The views of a scene show one set of named points, each view turned or mirrored, and shifted as a whole, with a little noise and some points left out.
(in the rows, 128 means zero)

Scene 1
View 1
<272>: [155 105 123 154 141 179 140 114 160 105 159 189 172 175 158 105 100 140
 167 129  95 141  82  67 113 111 103 121 125 106 125 138 152  97 116 105
 128  98 165 194 116  81 102 142  72 118 174  92 134 189 148  61 146 173
  81 113 145 157 121 148 127 137 104  92 130 194 119  92 118 180  98  89
 100  58  37]
<238>: [145  98 121 149 125 159 133 111 148  93 151 157 183 145 180 127 103 146
 152 122  90 108 102  83 115 123 104 128 130 124 117 144 150 111 114 122
 124 103 154 137 118 125  93 152  74 137 165  86 152 176 150  66 148 136
 112 148 130 126 110 176 121  98 119  98 100 161 117  95 114 109 127 126
 128  70  52]
<173>: [156  96 120 106 131 108 127 165 142 103 158 146 163 148 194 129 108 132
 127 138  88 110 103  96 110  96 134 137 134 137  99 117 154  94 100 153
 108 139 101 149 138 109  82 132 112 142 143  83 136 141 145  47 136  89
  92 164 145 124 151 136 122  79 116 116 111 155  94 110 114 110 102 156
 133 125  66]
<116>: [173 108 146 152 120  78 120 106 149 108 149 146 150 135 176 124 148 124
 136 134  97  66 121 110  84  78 126 175 115 180 168  90 131 116 126 139
 159 118  77 129 106 119  72 128 111 139 150 103 161 140 134  80 118 126
 128 176 108 102 159 125 138  97 130 104 173 136  81  87 118  96 110 141
 134 154  91]
<9>: [102 112 164 127 183  77  70 137 125 103 132 110 165 195  95 143 147  92
 106 120 107  18  91  97 127  78 136 191 143 170 130 127 101 133 142  73
 107 103 131 121 163 194  74 176 134  94 198 136 106 118 154  89 190  86
 172 215 160 125 116  89  98  65 131  67  84 137 130  43 110  73 129 117
 153  78  81]
<79>: [177 111 142 137 103 121 146 117 153  85 136 148 183 107 183 142 112 156
 128 133 104  98 111  88 103  87 124 150 132 179 140 120 153 133  92 180
 130 108 100 110 117 119  87 147 104 144 137  86 172 168 127  52 118 129
 114 165 110 107 152 169 125  96 132 102 106 136  99  98 108  99 132 154
 136 142  66]
<21>: [159 120 146 103 139 107 130 167 141  97 148 141 166 151 155 136 108 138
 112 149 113 113  88  86 112  65 145 149 143 171 116 108 159 121  87 172
 111 122  88 146 146 100  94 138 132 128 147 101 137 150 125  43 137 106
  90 159 149 135 163 114 125 107 118  99  98 158 104 104 106 132  99 142
 130 143  64]
<263>: [132 127 155 119 162  96 128 136 126 102 145 135 170 172 141 160 113 120
 127 149 134  85 120 100  86  93 146 150 120 157 120  91 129 123 117 137
 145 121 113 145 128 120  81 106 120 126 161 138 152 163 126  84 117 133
  89 116 133 140 146 109 150 122 113 102 132 150  89 125 108 117  95 140
  92 128  90]
<250>: [178 135 163 132 102  70 141 112 144  89 134 125 175  93 180 159 125 147
 114 153 135  74 141 118  69  70 145 175 111 219 164  75 134 151 102 206
 161 118  62  84 105 121  77 113 118 148 127 116 201 162 100  77  84 134
 113 141  86  92 181 141 154 110 139 112 148 111  68 127 104  78 125 179
 119 203 108]
<305>: [171 131 153 159 100 141 155  81 151  86 135 149 195 107 164 152 113 159
 139 138 123  98 128  88  86  96 114 155 122 178 167 113 141 157 101 172
 153  87 126 107  95 121  91 140  78 141 149 110 198 194 111  77 107 183
 113 122  93 116 134 175 144 131 127  88 124 138  93 108 104 111 141 128
 108 134  72]
<75>: [156 108 127 163 128 161 132  97 153  96 155 168 171 156 165 117 109 139
 161 124  94 109 101  79 111 107 108 136 127 130 140 138 144 115 118 118
 131  94 155 152 114 115  93 153  72 125 170  97 152 177 141  76 141 158
 112 144 123 132 116 164 124 114 117  83 120 168 114  85 118 136 119 106
 119  75  52]
<245>: [149 103 128 140 135 137 128 120 147 102 149 156 174 152 168 129 110 137
 153 131  96 108 105  92 104 109 114 135 126 130 122 119 142 109 115 124
 131 110 139 148 120 108  86 136  86 133 163  98 150 170 145  72 134 139
  98 138 131 132 128 152 132 108 115  96 119 159 107 103 114 123 113 126
 116  95  62]
<62>: [127 121 146 138 154 102 121 109 127  94 144 131 184 153 157 167 116 127
 141 136 128  67 136 111  85 117 133 149 109 150 125  99 120 124 133 121
 155 119 136 119 113 143  75 109  95 137 164 139 170 167 134 111 117 144
 103 115 111 128 116 143 151 112 115 102 126 130  93 121 109  85 117 151
  92 114  96]
<112>: [174 118 144 113 111 107 141 150 146  89 147 136 184 115 172 146 109 149
 116 146 116 109 104  91 109  73 134 153 141 184 126 109 157 133  84 196
 117 116  90 116 133 110  95 145 118 144 135  91 160 152 125  47 123 115
 107 165 126 116 161 144 127  96 127 101  95 142  98 106 107 103 117 157
 136 153  71]
<239>: [126 130 173 140 160  96  99 120 132  96 129 122 181 169 102 145 138 114
 108 128 124  42  97  84 123  67 134 193 149 189 148 125 118 157 122 110
 118  91 121 108 151 183  81 172 128 103 187 130 135 145 128  82 167 120
 159 197 141 120 126 110 107  89 138  64  79 135 124  48 104  86 134 121
 145 103  76]
<286>: [161 121 153 125 147  68 112 136 136 111 151 136 146 160 150 135 136 113
 130 150 116  78 113 109  83  72 146 170 114 177 151  73 125 114 122 135
 154 125  76 151 123 110  78 107 129 123 157 123 149 139 124  80 117 121
 110 150 127 122 165  97 149 112 118 105 175 145  77 105 115 115  90 142
 113 156  98]
<143>: [ 94 136 158  88 193 107 113 167 107  88 134 110 199 187 115 185  96 117
 105 144 155  82 111  96 117  98 156 145 137 141  73 119 127 141 115 131
 111 119 148 128 165 154  90 125 123 115 169 151 132 161 129  90 146 110
  94 120 161 157 123 111 127 106 110  88  52 149 114 119 100  94 110 146
  97  87  75]
<51>: [132 114 143 112 169  48 107 139 127 117 158 127 146 173 176 152 127 102
 141 159 132  71 145 141  56 109 158 146  85 147 117  53 116  90 144 122
 177 154  88 152 111 104  58  58 122 136 154 149 158 144 137 111  95 118
  73  96 122 131 153  89 177 117 100 131 202 137  57 155 120  99  73 162
  73 160 120]
<190>: [148 120 145 129 136 100 130 119 136  91 137 125 183 132 168 160 113 135
 130 141 128  71 142 116  87 106 138 149 115 167 128 103 131 134 116 157
 152 118 115 107 110 136  78 117 102 141 148 125 176 165 124  93 112 133
 108 125 106 116 137 150 149 106 122 103 121 129  85 124 111  78 119 166
 106 137  98]
<73>: [121  89 117 152 171 132 107 105 141 112 161 160 159 188 166 116 119 109
 170 124  89  86 115  99  97 132 104 129 106  87 118 126 124  79 152  60
 146 120 163 176 112 118  77 116  78 125 189 116 130 164 164 102 145 143
 101 124 139 151  97 139 139 108 106  98 151 170 103 102 126 119  97 114
 100  56  70]
<198>: [136  98 147 152 157  51  81 105 143 116 153 126 137 163 167 124 159  95
 145 125  93  25 135 134  78 106 134 178  99 156 160  84  98  91 158  75
 171 127  96 134 106 151  51 114 110 133 173 128 148 125 156 113 129 110
 147 171 112 106 127 104 144  76 120 102 193 123  76  90 121  63 107 145
 124 126 117]
<277>: [130 116 135 121 153 116 137 116 129  97 145 133 181 146 177 164  98 132
 144 143 130  94 138 115  79 127 130 123 105 134 107 101 132 114 120 144
 152 124 140 125 111 122  77  97  88 145 152 130 171 180 133 100 107 144
  82  90 119 139 125 152 160 118 109 113 125 141  86 146 109  91 109 160
  81 110  92]
View 2
<62>: [133 117  98  95 161 114 165 107 126 156 125 152 119 148 129 138 128 179
 125 133 150 105 139  67 133 159  94  82 121 110 133 132  86 162 123 106
 126 146 128 133 100 100  97 158 153  78 157 116 133 125  76  98 134 154
 119 107 109 161 126 107 121 131 160 159 110 131 153  69  97  81 121  99
 134 129 131]
<21>: [ 91 159  67  78 124 117 135  82 136 164 157 109 149 108 157 154 141 177
 108 114 166 139 125 137 105 163  84  88 116 162 158 104  85  97 101  79
 137 123  93 114 117  99 144 154 128 100 157 157 112 105 100  97 109 143
 161 147 131 114 147 114  95 107 136 156  89 109 129 135 142  91  94 153
 149 106 122]
<245>: [138 165  85  82 138 144 164  84 124 167 120 122 120 130 130 140 115 177
 105 117 159 124 126  95 133 159  98 102 100 108 161 118  68 123 131  83
 113 153 120 129 107 117 120 161 154 103 164 137 117  95  79 100  89 141
 127 137 140 144 131 129 105 100 160 143 114 125 146 132 134  97  87 118
 103 122 122]
<51>: [126  93  90  63 188 102 148 113 126  70 128 151 119 126 162 143 124 165
 145 160 176  72 163  98 133 175 114 100 107 155 155 138  64 164  84 145
 153 109 143 119 110  77 136 133 163  41 152 139 129 139  48 132 191 158
 150 117  92 141 142 108 102 141 203 156  51 106 158  53 104  95 139 118
 181 135  69]
<263>: [110 114  89  83 161 109 148 101 132 140 141 131 127 138 158 146 137 164
 134 134 160 109 135  93 118 161  93  96 111 154 144 118  74 123 111  92
 139 134 121 116 103  92 126 151 155  81 150 129 115 114  77  96 129 158
 132 118 110 141 147 103 108 131 155 158  98 107 148  80 122  81 114 126
 151 122 117]
<9>: [ 57 125  90  80  82  81 117 105 142 234 144 135 126  97 156  72 167 181
  59 143 101 117 168 101 121 201  98 122 138 136  82 136 117 142  75 120
  88 140  70 119 112 137 100 217 144 153 125 125 194 143  98  63 132 203
  79 119 119 145  90  81 116  95  58  91 125 101 130 135 118  39  64 113
 135 138 108]
<277>: [140 129  95  95 176 121 167  96 121 140 133 147 116 151 133 158 117 168
 141 122 170 106 117  79 136 142  90  84 112 117 153 122  65 155 126  98
 140 148 147 136 113  99 107 132 168  68 169 120 110 111  68 111 128 136
 129 118 112 149 136 115 117 127 185 170 100 141 162  72  98 101 136 110
 129 116 128]
<116>: [145 156  68  78 126 144 157  95 130 111 107 132 149 100 116 142 142 204
  81 145 156  97 195 101 145 186 115  73 112 102 151 142 116 127 118 121
 109 110 103 129 109  84 133 186 119  77 159 164 131 122  78 115 142 134
 167 143 124 137 135 138  93 135 183 173  89 112 134 120 141 103  86 124
 138 152 108]
<190>: [130 132  80 106 156 121 161  97 131 146 134 146 141 133 120 157 139 197
 116 128 156 116 144  89 136 153  92  60 133 108 135 123 103 153 122 102
 138 135 121 137 110  86 103 157 136  73 161 134 125 130  89 104 139 146
 149 124 112 153 136 109 112 143 164 181 100 143 147  81  98  93 124 118
 151 126 141]
<272>: [155 173  92  60 151 169 175  76 114 165 104  94  92 153 143 129  87 148
 123 109 167 118 100  79 125 158 103 138  66 118 187 110  34  92 153  49
  91 167 134 112  93 122 137 169 174 117 161 114  95  52  64  90  48 130
 111 134 158 147 146 145  92  76 165 137 125  89 150 154 168 110  61 111
  70 124 117]
<79>: [137 177  67 107 124 140 162  82 134 169 132 125 166 110 106 161 146 206
  97 113 163 135 150 109 131 157  87  46 127 100 152 124 118 120 138  81
 125 134  99 139 119  90 116 169 115  88 175 157 117 111 106 101 101 123
 175 149 137 133 138 130 103 130 156 192 106 140 133 131 127 100 101 139
 131 120 156]
<286>: [115 124  74  67 141 116 136 101 136 106 129 129 138 110 150 138 151 183
 108 148 159  94 180 106 127 184 106  95 111 152 152 134  98 123  97 114
 120 104 103 116 106  80 144 177 129  75 137 147 127 124  75 103 157 158
 155 125 111 132 149 112  95 133 156 164  80  90 137 101 139  82  97 135
 171 137  96]
<250>: [142 127  55 109 153 115 163  95 142 111 141 146 181 112 101 183 180 224
 108 135 171 113 188  98 134 160  86  21 152 118 138 132 145 128 128 105
 146 104  96 139 114  49 123 174  90  48 164 159 106 141 104 112 155 136
 195 133 102 142 163 117 100 177 171 236  86 131 133  70 111  95 131 145
 191 128 155]
<238>: [142 182  90  96 124 150 169  80 123 194 122 126 120 131 113 132 109 181
 101 109 150 136 113  91 138 152  94  92 101  84 150 118  70 131 136  78
 104 164 121 139 110 132 104 165 157 117 177 130 126  89  84  90  70 126
 120 141 157 144 112 140 110  90 157 141 127 134 147 149 126 102  80 113
  82 118 141]
<173>: [105 184  75  77 119 127 142  83 129 163 145 117 138  99 148 149 119 180
 101 120 169 134 127 137 123 164  90  89 106 135 158 116  75 125  96 104
 134 128 114 129 129 126 130 134 136  94 172 173 130 118  92 116 113 128
 161 159 145 113 120 127  95  93 162 137  80 132 138 152 125 109  98 146
 130 110 109]
<75>: [148 172  88  82 132 156 171  81 121 181 108 116 117 138 122 133 113 175
  99 116 152 123 132  75 137 160  96 103  97  93 160 123  74 113 150  68
  89 160 118 127  95 116 116 185 155 118 163 124 116  78  78  84  70 139
 114 132 153 155 131 134 102  94 152 149 128 111 147 146 145 102  66 102
  82 127 134]
<239>: [ 78 125  80  95  98  94 130  98 148 222 146 127 147 109 135 102 172 194
  72 131 116 124 166  88 118 186  87  93 139 136 100 133 130 119 106  94
  96 139  67 118 101 110 103 225 124 132 134 120 158 130 108  62 115 191
 102 114 123 150 119  89 115 113  68 136 138 101 128 121 127  50  70 115
 141 134 140]
<112>: [112 171  60  96 120 127 149  82 137 169 150 116 165 106 125 171 150 199
 101 110 170 145 137 126 121 154  81  53 132 131 153 112 107 102 117  83
 138 120  95 130 125  90 127 158 112  89 169 166 111 117 110  99 109 127
 175 154 136 116 147 118  96 124 147 182  97 134 125 131 133 100 103 154
 151 112 148]
<143>: [ 67 114  94  97 151  77 133  98 133 219 175 129 119 138 178 129 136 157
 135 118 149 133  89 105 105 144  68 104 125 170 120  99  62 139  92  79
 145 159 116 113 115 124  94 143 174 112 149 105 133 121  96  80 115 171
 102 114 110 139 128  76 121 109 103 125 113 131 150  84  95  61 123 123
 146  97 136]
View 3
<79>: [107 176 134 141 145 131 138 146 143 147 135  86 127 127  81 150 137 124
 134 160 123  75 172  91 109 152  71 166 105 189 100 110 128  90 161 100
 103  85 148  79 131 137 158 147 157 145 174 148 125 172 131 123 129 128
 135 123 148  99 118 115 126 121 113 122 119 155  96 126 141 163 122 131
 127 157 115]
<51>: [ 13  88 116 109 167 114 147 129 148 158 212 117 145 179 157 184 137 154
 146 164  89 127 127 138 106 136 135 106  98 174 174 147 109 131 179 113
 123 101 110 162  92 130 121 106 196  87 100 151 181 152 217  87 161 162
 101 165 133  78 135 120 129 166 141 131 115 138 114 108 157 107 142  87
 110  75  80]
<286>: [ 58 123 133 120 176 123 149 127 156 155 171 131 131 140 144 162 131 155
 154 154 111 123 138 141 124 132  88 120  99 189 139 139 103 122 183 104
 109  96 139 121 135 149 116 119 144 108 144 150 149 150 176  95 140 150
 115 162 143  85 127 130 111 137 127 122 112 141 123 104 132 116 141 138
 121 123  97]
<263>: [ 76 137 121 104 181 139 134 126 135 149 175  95 128 141 146 156 136 138
 136 147 119 129 142 137 120 152 138 139  82 169 147 134 137 102 179 117
 121 108 133 132 121 149 137 115 152 111 144 126 168 164 174 110 125 140
 136 153 141 109 122 118 122 141 114 128 114 170  89 115 122 116 123 126
 106 130  90]
<75>: [132 209 136 119 179 139  97  99  96 158 136  78 107 133  77 126 164 110
 149 200 135 178 144  86 139 174  94 174  88 174 115 108 215 118 164 139
 144 113 156 117 144 163 158 133 160 116 168 121 160 148 136 125 130  99
 173 130 170 126 111  70 124 147 106 104 107 174  82 143 136 121 129 162
 133 169 140]
<277>: [ 77 150 117 118 150 138 118 129 127 150 185  61 135 171 109 163 144 120
 130 174 107 126 143 106 109 177 152 153  88 159 150 119 162 110 164 128
 126 113 117 132  98 123 159 126 202 110 129 118 174 167 178 117 136 134
 138 137 141 109 128 108 142 162 124 133 118 167  82 131 157 137 122  94
 109 111  99]
<9>: [150 171 136  89 221 132  93 124 155 120 192  88 105  94 134 151 174 155
 159 144 102 190 134 117 156 173 124 151 128 141  99 156 105 106 157 121
  88 130 196 156 235 172  71 135  48 119 115 117 182 162  71 126  89 124
 130 182 124  69 121 162  87 132 122  74  95 117 107  65  66  96 130 177
 104 199 102]
<245>: [110 181 124 115 169 134 105 114 116 158 157  89 114 135  99 147 158 117
 138 182 124 154 155  96 119 160  93 165 102 174 124 118 172 106 170 130
 133 108 148 127 132 157 157 136 167 115 158 142 143 151 148 123 135 111
 154 138 150 104 111  89 138 143 105 116 110 155  81 135 134 123 129 143
 130 153 117]
<173>: [105 154 103 112 172 132 114 126 149 150 156 107 117 120 128 159 148 128
 130 161 115 125 188  90 103 133  68 150 120 171 121 129 122  74 175 115
 120  93 161 139 119 156 162 153 157 139 154 176 109 161 145 126 149 118
 134 145 111  76 104  98 156 128  96 117 122 127  72 129 127 129 125 114
 137 156  95]
<238>: [135 201 124 119 163 134  89 114 111 148 151  72 111 131  75 141 169 106
 139 192 123 161 160  72 123 178  89 177 106 169 109 111 186 100 158 137
 134 112 160 125 138 152 165 152 164 129 155 137 141 157 123 131 133  97
 161 124 153 100 105  82 145 141 105 106 114 155  71 138 141 137 123 137
 137 170 125]
<143>: [121 155 105  76 207 159  96 132 139 125 198  53 116 120 168 155 150 123
 107 123 115 149 155 131 125 178 186 156  85 128 139 147 144  64 166 130
 110 128 150 151 134 155 133 120 120 122 128 107 178 185 137 144  99 127
 149 158 112 118 110 139 128 138  97 118 115 175  52 106  94 115  93 116
  79 155  71]
<272>: [117 195 123 112 191 137 100  78  84 174 129  96  99 129 102 118 162 106
 140 205 147 208 158 105 140 150  82 166  84 180 135 111 222 107 195 150
 164 104 155 138 115 182 171 122 174 110 178 140 143 135 170 125 150  91
 186 140 177 131  97  35 145 143  91 118 114 181  65 160 131  99 129 164
 146 157 131]
<198>: [ 66 135 140 125 165 103 119 130 154 147 200 117 133 160 111 181 165 167
 187 186  73 158 109 109 131 162  94 126 132 175 129 146  93 160 155 114
 104 114 147 152 179 136  82 130 148  92 100 143 185 138 140  87 143 148
 100 169 139  51 142 143 106 162 156  89 102  98 147  85 145 109 161 135
 129 131 115]
<250>: [ 59 133 148 154 123 132 180 168 169 146 159  93 154 159  98 171 101 150
 139 135 104  20 138 126 102 150  96 143  98 196 116 114  81 112 156  74
  84  80 112  53 125 106 135 130 165 134 166 137 143 179 161 100 126 167
 104 127 149  96 136 159  98 125 138 141 114 163 140 108 166 174 132 115
 106 117 101]
<305>: [101 185 155 155 136 139 146 142 123 154 135  69 136 153  63 143 127 119
 143 166 125  79 137 114 124 174 101 170  79 191 111  93 170 121 158 101
 116  97 125  59 131 125 156 127 167 128 181 114 160 165 153 113 118 136
 149 114 181 132 125 114 100 134 124 131 114 192 117 132 163 159 131 146
 120 142 129]
<73>: [104 173 121 102 187 118  82  92 101 159 180  92 103 152 104 155 189 120
 156 213 109 226 135  85 134 172 117 156 109 164 144 128 195 140 168 151
 152 125 150 183 141 162 138 127 178  89 121 136 178 130 161 117 151 109
 153 158 154  96 120  68 144 167 118 100 107 137  82 131 138  91 140 132
 137 138 122]
<116>: [ 74 144 148 141 155 112 148 136 153 155 162 121 136 145  96 158 139 153
 167 175 104 106 141 109 121 142  60 145 117 199 114 123 103 131 167  96
 104  90 143 101 156 138 123 135 151 119 153 152 147 146 150  92 142 142
 115 147 153  72 128 126 111 137 140 112 105 128 136 101 149 135 152 146
 133 139 119]
<112>: [103 161 126 129 151 142 139 145 153 145 140  95 131 114 118 155 125 133
 122 141 125  74 183 113 107 140  70 158 104 182 107 115 107  71 171  96
 103  84 152  83 121 141 157 146 138 150 179 157 110 178 142 127 130 127
 132 130 130  96 109 123 132 116 105 129 121 157  90 127 132 158 118 128
 121 161  99]
View 4
<21>: [153  88 141 146  95 148 175 153  99 130  78 192 163 188 149 193 109 102
 158 133  82 119  80  98  74 145 123 140 145 107 159 133 129 145 127 190
 131 132  87 140 189  92 154 144 167 104 120 127 175 157 113 115 152 107
 151 119 132 117 142  84 119 154 105 120 137 120 152 113 165 127 108  97
  98 113  99]
<75>: [165 115 118 116 126 117 140 141  80 183 116 215 119 179 133 153  73  91
 177 106 115 120  97 151  53 127  64 140 169 112 133 150 153 118 106 157
  77 120  81 104 157 127 107 139 130  89 122 124 159 103 155 144 135 113
 157  98 145 138 160  85 121 156 105 125 147  86 159 102 121  91 108  81
 130 171  89]
<190>: [116 102 120 156 118 128 153 180 106 197 106 186 138 124 132 177  78 139
 149 122 114  90  74 134  74 145 106 143 209 105 159 136 101 163 138 194
 133 149  61 103 176  95 149 128 163 116 116 117 152 148 142 107 142 113
 130 103 120 116 162 104 135 175 130  87 146 120 158 107 173 109 148 142
 103 174  59]
<9>: [174 146 167 162 115 185 151 153 128 166  60 131 203 187  89 136  75  84
 164 116 130 122  75 129  91  94  94 109 114  68  96 155  81 171  85 125
 121 169 115  42 185 118 121 140 182 135 145 199 164 118 177 115 143 122
  75 131 200 162 133 113  95 232  85 137  80 113 149 113 138 163 181 125
 158 126 111]
<62>: [118 107 111 145 127 113 136 173 107 195 117 182 128 116 126 153  75 139
 151 111 119  99  74 139  76 133  98 139 201  93 151 141  99 155 122 189
 121 150  63  68 178 100 122 127 151 123 112 130 144 136 155 108 145 108
 129  92 130 127 173 110 144 178 126 101 131 136 144 111 162  94 152 135
 116 182  63]
<245>: [148 103 120 119 128 115 140 144  90 174 112 202 117 156 134 164  83 110
 155 115 107 120  80 144  61 131  84 149 178 110 152 149 138 125 102 173
  88 124  70  99 170 122 107 128 133  98 115 124 157 122 149 129 140 106
 157  87 125 128 169  92 136 154 116 123 136 110 148 115 139  89 119  94
 118 167  83]
<51>: [131  90  90 161 115  97 117 198 120 152 107 180 134  80 145 142  71 190
 141 139 118 124  25 120 109 147 149 117 180  86 178 138  52 121 123 213
 157 103  52  86 180  45 130 135 162 150  89  87 153 150 125  79 167  90
 134 121 125 119 194 145 204 163 123 134 136 171 133  87 223  83 128 162
  97 140  47]
<116>: [159 124 127 176 100 137 152 190 102 187  90 202 150 156 137 145  63 141
 180 137 124 100  69 138  93 138  98 119 185 110 132 142  95 133 145 167
 130 113  71 138 171  76 159 143 175 122 124  99 170 134 137 115 135 107
 118 143 163 119 155 114 133 181 108 110 173  82 176  63 181 117 137 159
 119 146  52]
<79>: [141 109 137 153 104 143 176 166  87 182  95 212 138 183 148 196  84 107
 165 131 100  87  90 137  65 150  91 155 194 130 145 131 139 151 145 183
 116 146  71 159 178 107 169 136 166  87 127 104 171 148 131 135 131 111
 144 118 128 110 143  81 100 166 121  85 169  82 175 104 153 124 126 126
  96 160  66]
<198>: [166 139 123 181 121 126 117 192 122 183  90 172 166 128 117 113  35 160
 169 140 152 110  35 155 101 114 103 105 166  90 120 150  57 133 117 151
 132 114  73  75 178  70 135 136 180 142 118 112 155 120 171 104 145 101
  92 151 177 137 172 149 157 209 110 139 139 106 163  65 190 114 164 182
 132 158  35]
<305>: [113 111 117 143 113 119 167 180  75 233 129 219 111 149 148 168  91 121
 177  95 114  81 118 127  59 154  88 140 228 112 147 136 140 155 163 192
 105 144  58 133 148 111 149 135 145 107 122 104 154 132 130 124 125 129
 147  83 135 111 152  86 116 158 128  73 189  85 173  94 140 100 126 115
 115 182  68]
<112>: [137  97 140 158  93 151 187 166  93 163  80 202 153 189 149 205  95 107
 159 140  91  96  85 109  72 148 107 150 178 124 156 128 132 154 144 189
 131 149  78 164 185  94 178 139 173  97 124 106 179 159 114 123 142 107
 146 125 126 111 143  83 103 161 114  93 153  94 170 110 159 132 122 119
  92 136  79]
<238>: [162 109 133 114 128 121 138 130  87 169 103 211 121 177 135 174  71  88
 158 125 110 110  84 165  48 123  60 160 174 122 138 147 154 130  98 157
  81 136  78 102 177 134 110 127 142  75 121 120 158 120 165 147 137 105
 156  97 127 138 164  82 116 160 116 119 131  89 163 126 128 101 131  92
 116 183  77]
<239>: [145 132 160 161 109 181 170 163 109 192  80 153 186 183 102 144  90  82
 174 101 125 105 100 115  79 113  96 112 148  75 104 149 104 178 121 145
 119 178 100  71 171 119 138 139 175 131 144 184 162 126 156 120 132 135
  90 115 189 143 126  98  90 213  90 115 115 108 155 106 132 156 169 116
 144 135 109]
<73>: [173 104 105 112 140  97 101 139 103 155 116 199 111 136 123 129  56 124
 154 119 123 140  49 171  70 112  75 138 149  98 141 156 118  98  66 152
  79 102  72  57 168 115  70 131 127 102 112 120 140 100 175 127 153  98
 147 103 137 151 184 109 163 164 110 157 110 124 137 109 147  72 121  99
 134 172  69]
<263>: [122 101 112 147 116 122 145 175 109 184 113 184 137 127 136 162  88 132
 153 115 110 110  75 117  76 145 118 136 184  91 159 138  98 151 126 194
 131 143  74  96 175  95 130 130 152 125 109 126 147 143 136 105 150 113
 134  95 135 122 163 107 143 169 116 107 136 138 142 101 169 101 128 121
 114 150  79]

In a view up to two points have been moved. Name them for each view, in the order of its rows, or write -.
view 1 -> -
view 2 -> <116>
view 3 -> <75>
view 4 -> <245>, <263>
